Points, in no order, along strands that fork and pass close to each other.
(in the rows, 128 means zero)
Two points are linked if the straight distance between their rows is under 127. Some points are linked to none.
Q_894: [106 138 205 121 118 124 169 119 130 111 149 145  81 132 141 145 184 111
 126 122 108 107 127 153 118 122 156  96 114]
Q_76: [151 137 119 138 118  94 155 138 132 141 119 139 122 101 149 127 180 121
 148 107 124 133 130 166 120 122 160 126  91]
Q_629: [138 171 131 128 112  80 125  47 132 126 105  86 137 168 118 135 142 144
 100 124 116  98 142  92 128 158 119 178 136]
Q_804: [134 160 175 122  99  98 170  93 136 127 137 107  99 111 156 144 189 126
 143 111 104 124 136 165 111 140 160 116 119]
Q_235: [135  87  99 126 144 162  69  75  84 105 193 113 135 128 157  68  85 128
 140 110 102 173  93 126 111  55 113 109 182]
Q_600: [154 123 111 108 135 101 178 162 166 165  95 190 130  84 100 193 172 135
 188 120 119 121 183  98  99 171 109 139 139]
Q_194: [113 147 182 111 135 103 160 124 149 117 149 139 103 149 130 217 147 116
 125 163 112  95 137  88 120 192 165 157 132]
Q_318: [102 152 185 166 125 132 131  70 106  71 142  97 124 108 148 126 141 146
 151 122 123 129  85 143 114  79 147 127 144]
Q_205: [139 118 162 142 106 131 189 176 119 172 127 162 118  82 115 191 163 150
 148 126 129 133 130 125 126 124 163 150 128]
Q_308: [123 117 179 125  95 189 140  89  91 159 177  94 133 116 148 103 139 121
 172 106 120 107 105 178  93  90 146  88 180]
Q_12: [114 113 160 114 166 127 153 173 158  99  99 155 155 114 107 193 158 147
  94 133 146  99 120 151 153 128 189 203 100]
Q_252: [139 166 160 111 103 133 143  92 182 131 169 118 110 135 108 166 129 117
 174 162  85 108 153 102  86 176 106 101 179]
Q_450: [151  98 100 109 122 170  74  86 102 129 165  95 156 113 164  49 115 114
 154 115  99 181 115 189  92  85 130 105 161]
Q_883: [101  98 187 148 111 189 149 123  93 145 202 133 107 129 128  92 137 108
 149 121 143 107  89 150  90  76 151  69 170]
Q_918: [162 150  89 137  67 151 119 119 136 159 138  92 141 117 141  78 113 105
 177 127 126 111 107 168 120 144  99 129 164]
Q_796: [107 138 104 104 165  88  88  80 125  59 113 115 119 163 154  88 124 123
  49 104 110 111 114 108 157 124 146 131 114]
Q_962: [165 143  81 140  76 125 124 121 122 174 102  87 126 137 136 106 121 112
 159 126 118 129 144 159 116 144  85 119 115]
Q_952: [ 80 121 157 133 126 122 113  73  92  58 183 119 130 125 129 102 119 152
 139 121 131 115  63 127 116  45 140  90 159]
Q_890: [133 111 106 111 118 139 125 219 145 135  32 170 139 139  91 120  97 137
 119 126 135 128 180 118 131 140  59 141  68]
Q_7: [117 168  72 113 127 109 142 124 147 136 106 116 133 157 115 114 118 107
 105 132 147 114 167  82 174 170  83 139 119]
Q_516: [158 121 158 172  99 174 142 100 115 169 150  78 162 138 140 149 137 137
 192 156 105 125 133 152  79 130 116 145 139]
Q_148: [ 94  98 129 112 171 154  87 183 126  84  97 169 129 114 117  87  95 147
  80 105 166 165 108 101 188  93 105 156 106]
Q_547: [ 93 161 127 116 103 154  96  74 165  98 150  87 149 111 128 101 102 139
 166 131 103 115 141 163 109  77 117 100 183]
Q_301: [130 117 130 117 150 125 109  78 125 113 168 121 156 131 157  96 150 150
 128 117  76 130 107 160 135  91 128 107 121]
Q_507: [103 149  96 106 113 105 100  88 134  96 131  81 127 130 154 111  71 129
 101 144 116 117 100 130 150  83 139  97 124]
Q_441: [113 147 196 147  81 180 133  72 123 147 144  77 146 120 138 148 141 147
 206 142  98 141 142 153  96 124 122 138 148]
Q_943: [143 127 125 169 135 103 128 132 113 132 120 112 144 139 125 196 107 146
  97 155 130 107 103 137 138 131 148 177  98]
Q_93: [122 152 162 130  85 150 165 126 157 159 172 119 104 117 126 157 130 111
 180 154 115 120 135 136 108 149 132  86 159]
Q_92: [115 108 114 140 198 117  87 148 108  66 119 160 151 138 147 149 124 137
  64 128 151 133  86 123 182 116 163 191 105]
Q_175: [102 133 150 139 141 130 156 125 153 109 173 122 156 131 141 148 108 128
 130 152 122  71 112 111 133 123 128 123 134]
Q_518: [176 135  90 141  87 112 145 128 114 183  91 124 131 133 108 154 152 126
 166 133 125 125 133 118 119 163  82 147 112]
Q_717: [132 164 103 116  79 166 131 103 170 137 162  89 154 121 135  91 112 104
 184 118 120 122 135 176 112 108 126  90 185]
Q_250: [153  96  83 161 142 155 130 188 131 200 121 139 158 119 110  88 121 130
 150 117 164 126 147 120 130 120 112 142 106]
Q_283: [142 129  97 177 132 117  65  99 101  98 110  99 114 149 143  96  86 112
 113 133 130 186 103 125 121 115 101 113  91]
Q_740: [139 128  92 129 126 123  87 198 119 117 108 138  95 104 118  75  94 111
  85 107 149 180 149 129 156 131 102 102 105]
Q_430: [155 123 181 139 100 181 148 159 133 170 160 181  65 132 119 184 146  78
 186 154  81 139 163  90  88 174 120  85 164]
Q_60: [109 130 134 108 102 163 180 154 166 159 180 123 114 114 110 131 105  98
 172 140 151 115 135 137 116 106 165  55 178]
Q_197: [130 152 121 125 128 109 154  95 188 113 146 103 141 153 112 154 108 130
 150 150  95  79 142 128  95 162 108 125 131]
Q_119: [153 114 111 145 153 110 100 162 113 143 102 126 145 156 134 112 127 134
  84 126 121 121 127 129 156 138  98 117  72]
Q_855: [ 98 150 102 128 146 107 116 135 131 107  75 130 129 162 113 122 112 125
  80 133 169 112 142  78 185 171  86 168  95]
Q_512: [107 132 208 104 134 143 176 156 144 137 145 166  94 127 120 224 147 124
 125 156 109 103 133 101 129 170 157 118 157]
Q_476: [112 140 124  91 159 112 173 118 167 115 111 130 135 142 122 190 140 119
 124 151 146  91 155  91 141 198 161 166 109]
Q_200: [153 126 105 129 117  91 137 155 113 169  53 148 127 153  95 187 140 140
 114 143 147 147 150  97 137 172  86 171  89]
Q_446: [136 132 174 112 134 119 179 177 153 141 102 176 157 104  89 210 163 156
 122 124 132 120 130 126 142 140 152 204 131]
Q_216: [166 100  93 125 110 150  92 128  96 174 145 106 141 121 169  68 118 118
 139 108 107 152 113 166 110  94 142  91 133]
Q_261: [147 103 131 121 129 110 159 171 123 164 125 151 123  77 141 163 162 137
 127 108 113 125 129 158 137 104 165 133  96]
Q_893: [119  73 125 128 167 136 126 111  98 118 193 143 126 116 136 101 118 136
 127 117 149 179  69 133 133  67 171 108 130]
Q_790: [157 129 111 193 119 118 118 143  92 146 134 111 131 103 130 127 111 148
 106 126 163 134  87 133 143 109 153 162 105]
Q_222: [ 68  86 177 144 142 162 163 152 115 113 192 155 121 131 109 122 109 126
 136 132 165  93  85 126 126  71 166  92 141]
Q_881: [154  98  80 150 120 138 136 204 120 188  72 156 136 122 112 104 118 128
 152 119 146 140 177 136 111 123  88 134  86]
Q_819: [151 175 136  97  99  96 126  68 140 146 146 111 123 139  92 157 142 125
 179 159  93 145 140  93  72 205 101 142 165]
Q_426: [115 150 121 114 164 100  69 101 109  57  88  99 131 191 150  91 100 119
  57 130 128 130 145  96 136 142 118 122 100]
Q_209: [144 161 145 133 118  93 145  80 131 140 145 124 127 142  92 180 152 131
 168 159 127 149 122  71 101 193 104 172 143]
Q_754: [118 113 118 102 147 126 102 205 132  99  73 159 115 106 119  82 113 139
  83 106 143 184 153 119 161 111 108 134  83]
Q_346: [ 71 127 127  96 118 106 131  73 126  89 154 118 129 134 138 118 107 140
 123 128 143 124  69 134 143  60 159  74 143]
Q_494: [141 121 166 123 105 155 180 179 154 168 152 174  87 104 130 196 137  97
 194 140 106 122 172 114  92 158 146  76 164]
Q_960: [ 93 108 126  98 152 125 154 150 156 138 148 153 142 106 123 146 117 138
 121 133 153  87 100 129 168 110 140 119 131]
Q_646: [105 110 115  84 176 116  80 195 120  86  65 162 133 159 130 124 131 134
  36 106 135 117 164 121 163 167 133 157  74]
Q_372: [121 165 146 136 107 114 103  41 150 117 104  82 143 134 122 120 131 172
 137 123  84 105 167 147 106 126 111 163 140]
Q_684: [149 130 195 137  73 209 135 137 107 174 158 132 108 132 137 165 159  77
 210 147  96 141 146 117  58 182 114  96 182]
Q_784: [ 83 151 122 113 135 134  81  60 146  61 154  97 149 112 133  71 118 142
 161 118 115 163 153 169 108  68 118 119 174]
Q_141: [112  88 114  95 157 126 164 173 166 163 107 165 144  88 133 152 134 154
 128 131 120 108 139 136 149 115 161 122  98]
Q_765: [155 137 110 154 127  81 140 130 115 140  75 122 131 164 104 197 133 134
  83 143 156 134 125 120 146 159 128 203  88]
Q_412: [132 123  77 103 132 123  87 172 124 125 148 142 111 127 131  54 104 103
  96 115 132 157 131 137 169 117 106  74 129]
Q_539: [108 109  94 103 113 154 163 161 163 171 173 147 131  96 116  93  97 122
 155 122 161 121 130 142 124  87 173  74 166]
Q_111: [168 111 154 176 105 179 160 140  96 195 163 111 140 115 137 142 141 120
 183 138 141 116 112 149  76 143 154 136 144]
Q_105: [102 128 130 132 175 117 121 152 128  91 102 169 147 106 125 124 134 150
  71 115 166 129  95 112 197  95 139 182 113]
Q_17: [125  84 103  97 174 118  92 137  85  90 146 174  79 109 138  96 107 126
  69 106 133 206  96 106 177 112 115 113 139]
Q_558: [123 144 123 115 155  88 126  98 145 103 120 118 126 139 141  75 165 133
  73 101 124 102 128 115 160 151 152 146 119]
Q_810: [129 128 107  83 150  99 177 149 183 148  74 166 127 121 112 175 156 139
 146 129 129 109 175  89 138 180 131 172 118]
Q_511: [122 138  98 159 153 113  60  58 110  56 125 106 127 130 154  87  98 135
 118 118 104 184 102 128 122 101 109 125 139]
Q_524: [130 162 109  93 119  89 146 101 155 140 121 111 120 142 139 117 158 132
 105 113 116  99 139 107 165 150 119 139 129]
Q_279: [159 149 101 121 114 105 166 127 150 169 120 152 121 107 106 164 182 110
 189 122 119 120 154 128  99 199  98 127 137]
Q_44: [166  99  98 156 114 171 164 173 122 215 146 130 141  95 120 115 136 110
 186 120 155 112 141 133  93 158 137 148 154]
Q_574: [129 129 140 137 181 105  68 137  76  45  86 117 115 186 148 105 104 124
  31 133 154 154 131 100 135 175 110 110 106]
Q_972: [129 111  72  93 132 137 112 155 131 159 171 130 140 122 130  70 105 101
 134 123 128 150 123 157 140  78 144  67 147]
Q_471: [100 151 224 154  88 155 134  82 112 109 153 100 130 121 135 170 135 144
 142 139 100 122 127 139 104  96 129 119 157]
Q_72: [147 109  97 182 144 115  85 135  97 133 137 113 117 110 144 102  79 129
  92 133 151 161  88 124 142  99 148 127 109]
Q_439: [117 122 141 126 181 124  67 171  80  71  73 142 131 164 147 134 129 123
   4 123 156 148 131 113 165 174 133 135  87]
Q_650: [139 109 106 102 151 114 108 200 149 104  39 165 119 151  92 129 111 133
  64 122 139 104 181 131 132 162 102 167  87]
Q_556: [122  96  98 144 169 173 144 166 124 175 136 137 157 115 124  70 105 143
 143 123 168 140 122 118 149  86 148 140 116]
Q_674: [171 145  86 163  74 110 101 104  96 145  72 104 101 177 111  96 128 115
 121 134 127 135 156 165 111 157  44 124  96]
Q_514: [ 79  87 157 124 167 139 146 142 120  92 169 161 144 105 120 150 125 147
 105 132 157  90  60 127 158  66 171 133 134]
Q_129: [118 165 127 182 146 114  87  57 119  54 124  88 134 128 148 106 125 149
 140 120 133 140 100 127 124  86 122 145 135]
Q_98: [163 140 103 129  94  81 124 106 112 129  58 106 101 187 121 105 156 119
  87 120 130 130 169 118 117 170  89 123  85]

A fork is a point with three links. Follow the links from the first point to the second and name the forks in between, in order.
Q_629 / Q_111: Q_524, Q_250
Q_819 / Q_235: Q_252, Q_93, Q_972
Q_372 / Q_890: Q_524
Q_684 / Q_175: Q_93, Q_252

Follow the links from the first point to the second, and from the first to the third. Name the last point that the two ways share.
Q_804 / Q_92 / Q_684: Q_93
Q_148 / Q_684 / Q_76: Q_93
Q_514 / Q_209 / Q_148: Q_252
Q_918 / Q_556 / Q_507: Q_318

A fork is a point with three links, a tip a point with one. Leave the first point through the second and follow the links. Name the first fork or tip that comes.
Q_200 / Q_765: Q_318
Q_881 / Q_890: Q_524
Q_92 / Q_105: Q_972
Q_511 / Q_283: Q_518
Q_518 / Q_279: Q_512

Name the points in between on the shortest way along the links from the first point to the second, in order.
Q_514 / Q_412: Q_960, Q_175, Q_197, Q_252, Q_93, Q_60, Q_539, Q_972
Q_441 / Q_629: Q_516, Q_111, Q_44, Q_250, Q_881, Q_890, Q_650, Q_646, Q_439, Q_574, Q_426, Q_796, Q_558, Q_524
Q_674 / Q_516: Q_962, Q_518, Q_200, Q_765, Q_943, Q_790, Q_72, Q_283, Q_511, Q_129, Q_318, Q_471, Q_441
Q_105 / Q_430: Q_148, Q_754, Q_740, Q_412, Q_972, Q_539, Q_60, Q_93, Q_494
Q_194 / Q_918: Q_476, Q_810, Q_600, Q_279, Q_518, Q_962
